Points, in no order, along strands that fork and pass close to each other.
Two points are linked if the straight distance between their rows is under 59. Some points are linked to none.
k131: [-30   1 -20   8 -47  -2   8 -23  24 -26 -12 -21 -25  22  19  30 -27   6
   9 -84]
k913: [ 32  -2  23 -16  21 -10   8   4   9  27 -22 -34  39   0 -20  14  -9  17
  10  15]
k956: [ -9   8  -7  -6 -32 -11   4 -15  15   8  -5  -5   6  17  16  14   7 -18
  14 -28]
k755: [ 19   3  20 -12  34 -21 -26  12 -23  17  -9 -30  27 -23 -46 -24   0  33
 -14  46]
k442: [-22  28 -31   5 -21  33  23 -14  10 -13  16   1  -7   2  55  -6  33  -7
  28 -18]
k190: [ 25  -6  17  26  58  -1   4  13 -36   9   9 -10  34  -1 -38 -21   7  -7
 -11  59]
k678: [ 15  -3  43 -41  43  -1   5  12  -9  12 -17   0  16   5 -13  -3  30   3
  -3  41]
k509: [ 13  -2  28 -13  23   1  18  12  14  11   1   8  -2   7   1   1  29 -12
  -1  10]
k179: [ -4   1 -19  -3 -18  24  34 -17   7   2  15  -5  -5  10  52  11  44   2
   7 -12]
k788: [  6   1  12 -26  16 -25 -30  -7  -8  17 -16 -22  23 -11 -27 -20  12  23
 -16  36]
k199: [-23  14 -37   3 -34  23   3 -21  10 -15  10   8 -12  -4  42   4  -3 -11
  14 -16]
k783: [ 29 -15  15   7  14 -17   3 -18 -26  13  13   1  19  -1   3  -9  21  12
 -24  18]
k914: [  1 -12   8  -1  -4   7  -2  -4   2  -9  -1  10 -14 -12   8 -10  -9   1
 -13  21]
k113: [  0  -9  -9  25  13  15   1  28  -6   0  17  16  -2 -14 -23 -22   0 -29
  -1  24]
k633: [  4 -18  53 -20  26  -3   8 -15 -19   8  10   7  -1   9  13   0  49  15
 -19  26]
k377: [ 15 -11  64 -37  75 -13   5   2 -70  21   5   0  39   0 -24 -11  30  42
   1  43]
k742: [ 25   9  -7  27  -2 -18  -8  -1 -10   8  -3  -6  25  -3  -9  -2 -33 -17
   7  23]
k944: [  0   5 -23  14  19  16  18  17 -10   0  24  19   2   8 -11 -28  25 -41
  10  18]
k424: [  0  10   5 -28  -5  -6  -1   1  23   8 -20  -3  15   4  -6   8 -17 -17
  18   3]
k449: [ 19 -24  50 -38  63  -1   9  -5 -48  22  13   7  25   2  -2  -4  29  27
 -17  32]
k725: [ -7   9 -37  21 -43 -17 -19  -3   4 -14 -10   6 -18   1  10  23 -51  20
  -5 -45]
k852: [-29  15 -44  19 -10  28  -9  20  -3 -22  18  28 -26 -14  -6 -31   0 -30
  16  -5]
k148: [  3  -4  -5 -15  11 -20 -17  11   3  14   2   3  15  -6 -29 -22  18   1
 -10  19]
k232: [ 25 -23  22   1   8 -11  19 -21 -13  17  11  -5  12  14  24   0  29  18
 -23  -6]
k669: [  1  -1 -36  15 -28  -2 -17  12   8  -9  -2  14 -24 -14  -1   8 -56  11
  -1 -28]
k295: [ 15  -3  -4  30  44  -3  -7   8 -41  -4   8 -10  29   0 -44 -25 -13 -30
  -9  59]
k523: [ -2   4 -10  25  17   7 -18  16 -29 -10  -6  -3  19  -3 -42 -31 -24 -40
  -1  55]
k445: [ 15 -10  11   7 -10   4  23   0  24   7  -2  -4  -9   4   7  12 -16  -5
  11 -12]
k334: [ 23 -15  66 -48  43  -7  19  -7 -17  27 -13 -17  17   4   0  27  40  38
 -10  13]
k789: [ 10 -22  15   4 -10  12  19 -16  21   5   0  -8  -9  12  26  19  16   7
  -5 -25]
k992: [  3  -8 -20   1 -12 -11 -19  17  20   3  -2  13  -7 -14 -20  -5 -18  11
  -9  -3]
k502: [ 20  -5  49  -6  78 -13   5  -1 -61  13   8  -4  41   3 -26 -17  14  29
 -15  60]
k415: [-14  -7 -19   7  -5  19  -4   2   7 -28   2  14 -30 -12   2 -20   1   3
 -20  19]
k938: [ 27 -13  39 -36  23  -5  21 -10   1  19 -27 -31  28  16   3  26  -7  14
   4  12]
k533: [-10   6   1 -29 -12 -21 -10  -3  38   4 -22  -6   3   9 -16  16   2   5
  12 -19]
k688: [ 11  -6  36 -40  16  -8   4   6  19  13 -16  -8   7   0 -14  11  28  12
  -1  11]
k218: [-25   6 -36  -5 -28  11 -13  -6  36 -21   3  19 -39   0  22  10 -13  21
  -4 -41]
k657: [  0 -13  19 -11  44   0   6  -3 -30   4  10   2  15  10 -24 -24  33  -4
 -19  35]
k82: [-39  18 -35   8 -24  10 -17  23  14 -20  10  35 -37 -15   2 -20 -12 -10
  13 -26]
k210: [ 34  -2  33   6  41 -11   7   4  -8  28 -11 -29  40   5 -20   4  -8  12
   3  40]
k737: [-21  32 -49  37 -44  10 -17   9  -9  -8  11  26 -32 -10  22   1 -46   9
  20 -45]
k857: [ 14   0 -21  33   4  21  23   1 -12   6  22  11   5  -7  18 -11 -13 -27
  15  12]
k43: [-31   8 -37  21 -49  -5  -1 -13  16 -24  -9   1 -29  10  15  27 -48  26
   3 -77]
k259: [-17  -8 -19  -4 -17  14  -8  -8  25 -23   4  19 -36 -11  21  -4   4  12
 -10 -15]
k949: [ 21 -13  60 -38  58  -4  11   0 -19  27  -8  -6  27  -4  -7   5  18  32
  -3  36]
k844: [ -2 -20  -3   0 -22 -14   1  -7  26  -3 -23 -21 -11   8  -9  22 -33  18
  -2 -56]
k510: [ 18   1 -11  11  18 -13 -36  32 -18   0 -10 -28  20 -27 -58 -20 -26   8
 -16  46]
k305: [ -4  18 -49  31 -33   8 -17   6 -13 -22   7  26 -28 -26  19  -2 -50   3
   0 -16]
k303: [-16  -6  -3 -26  -9 -10 -16 -10  30  -6  -5   7  -3   9   0   6  19   7
 -13 -10]
k239: [ 30 -11  26   5  11   2  -1   1  10   0 -20 -19   7 -13 -12   3 -25   6
  -5  30]
k890: [-35  19 -28   3 -44  22  16  -6  25 -15   4 -11 -18  10  48  21  11   0
  32 -62]
k79: [  9 -15   3  -1  35  -2 -30  26 -28   8   0 -17  22 -19 -55 -27   6  13
 -23  43]
k169: [  3   7  13 -13  32  15  32   3   4  -3  11  14  -4  19   6  -7  37 -37
   1  23]
k347: [-35  21 -46  22 -35   6  -9   4  18 -17   8  22 -40  -5  32   7 -22  17
  18 -49]
k35: [-16 -23  11 -17 -18 -11  11 -15  31  -9 -27 -39  -1  13   1  38 -15  14
   0 -59]
k330: [ -9 -13  11 -34   1   4   2 -10  17  -5   9   8  -1   9  23   6  44  -5
 -12  -5]
k245: [ -2 -15  22 -39   2  13  19 -11  23   2   4  -8  -1  15  34  37  51  -1
  -9 -21]
k717: [-19  -3 -27  27  -2  29  -7  24 -21 -22  20  16 -17 -14 -27 -32  -3 -35
  -4  21]
k803: [ 31  -7  40   2  63 -13  12   1 -31  16   2  -2  31   3 -23  -5   8   4
  -9  55]
k982: [ 19  -7  22   4  -9  -3   3  -4  25   3 -16 -18  -3 -11 -13  16 -24  13
  -4   0]
k466: [-20  25 -24  27 -31   3 -20   7 -14 -13   2  14 -13 -11  -8 -17 -32 -30
   3  13]
k198: [  5  -9 -11   8 -15  14  26 -21  14   3  14 -15   1  10  42  18  36  10
  -3 -43]
k191: [ 13  11 -15  25 -25 -25 -20   5   0   6 -14  -4  11   0  -4   0 -43  -6
   8  -3]
k700: [ -5   6   0  -3  13  17  29  -4   1  -1  18  17  -6  19  23 -12  70 -16
   0  10]
k800: [ 23  -4  -5  14  -2 -21   0 -21 -10  12  10  -3  24   0   5  -6  -3  -9
  -8  11]
k308: [-13  13 -10  18 -51   2   9 -23  10  -8  -2 -13 -10  11  29  13 -30  -4
  16 -60]
k828: [ 13   5 -20  27  -3  -3 -23  13 -16   2  -1   1  16 -10 -19 -15 -36 -37
   6  31]
k604: [ 12 -18  70 -52  19 -10  17 -24 -16  21 -13 -20  14  18  10  43  43  33
 -18 -16]
k489: [-10  26 -24  26 -36  -3 -12  -1   3  -2   7  15 -12  -4  16 -14 -20 -26
  16 -10]
k447: [ -1  -7 -12   5   7  -3 -11  19   8   0   2   2  -1 -18 -38 -22  -3  -9
 -10  18]
k543: [ 15  -5  22   0  17  10   1   0  -7  -4  -7  -5   1  -4 -12  -7  -5  -9
 -14  49]
k226: [ -1   9 -16  14 -28 -13   0  -6  10  -1   9  10  -4   5  10  -9   5 -17
   9 -15]
k293: [-14   9 -24  18   0  16  19   4   3   1  25  18  -6   6  12 -22  44 -27
  12   5]
k402: [ -9 -11  13 -25 -26   0  20 -17  30  -7 -21 -29  -3  25  12  42  11 -10
   8 -51]
k348: [-23   8  -8 -18 -30  -4  10 -15  32  -1  -6 -14  -4  25  21  32  10 -20
  21 -56]
k45: [-26  42 -20  25 -32  -3 -28  20  -9 -13 -12  26 -33 -10  -4  -4 -59  -3
  21 -15]
k630: [-24  28 -42  28 -39  20  -4  -5  -9 -12  14  10 -14 -12  39 -15 -12 -13
  30  -7]
k627: [ -3 -21 -11   3 -26  -7 -10   4  26  -2  -1   2 -13  -7  -2  13 -12  27
 -17 -34]
k176: [-24  34 -23  39 -25   4 -27  27 -25 -19   1  30 -34 -19  -9 -22 -53 -36
  21   5]
k441: [ 12 -27  44 -34  10  -3  19 -14   7  11  -5  -8   8  14  16  35  38  15
 -10 -25]
k144: [-37  17 -32   1 -24 -12 -37  15  25 -25   4  34 -34  -8 -18   5 -25   3
   1 -26]

A fork is a point with three links. Follow the links from the first point to the second and name the forks in between, in order.
k447, k630: k489
k232, k424: k742 > k803 > k949
k113, k176: k447 > k489
k198, k717: k489 > k447 > k113

A fork is a point with three links, a tip a point with one. Leave the first point through the second and follow the links. Name the first fork or tip that comes.
k259, k415: k489
k489, k630: k308
k226, k956: k447
k949, k678: k113

Follow the links from the first point to the second, and from the first to the third. Name the last point that the two ways share.
k913, k788, k144: k113
k788, k191, k543: k447
k688, k938, k783: k803
k35, k377, k510: k447
k852, k415, k913: k113
k742, k245, k627: k949
k441, k402, k190: k949
k678, k938, k191: k803
k992, k176, k179: k489
k982, k176, k992: k489

Name the points in between on the shortest way along the links from the first point to the second, in order.
k245, k717: k441 > k604 > k334 > k949 > k678 > k688 > k509 > k169 > k700 > k293 > k944 > k113
k43, k982: k725 > k669 > k305 > k737 > k347 > k218 > k259 > k415 > k914 > k543 > k239
k232, k330: k783 > k800 > k742 > k828 > k523 > k295 > k190 > k803 > k502 > k377 > k449 > k949 > k334 > k604 > k441 > k245
k669, k348: k305 > k737 > k347 > k218 > k259 > k415 > k914 > k543 > k239 > k982 > k445 > k789 > k198 > k179 > k442 > k199 > k630 > k489 > k226 > k956
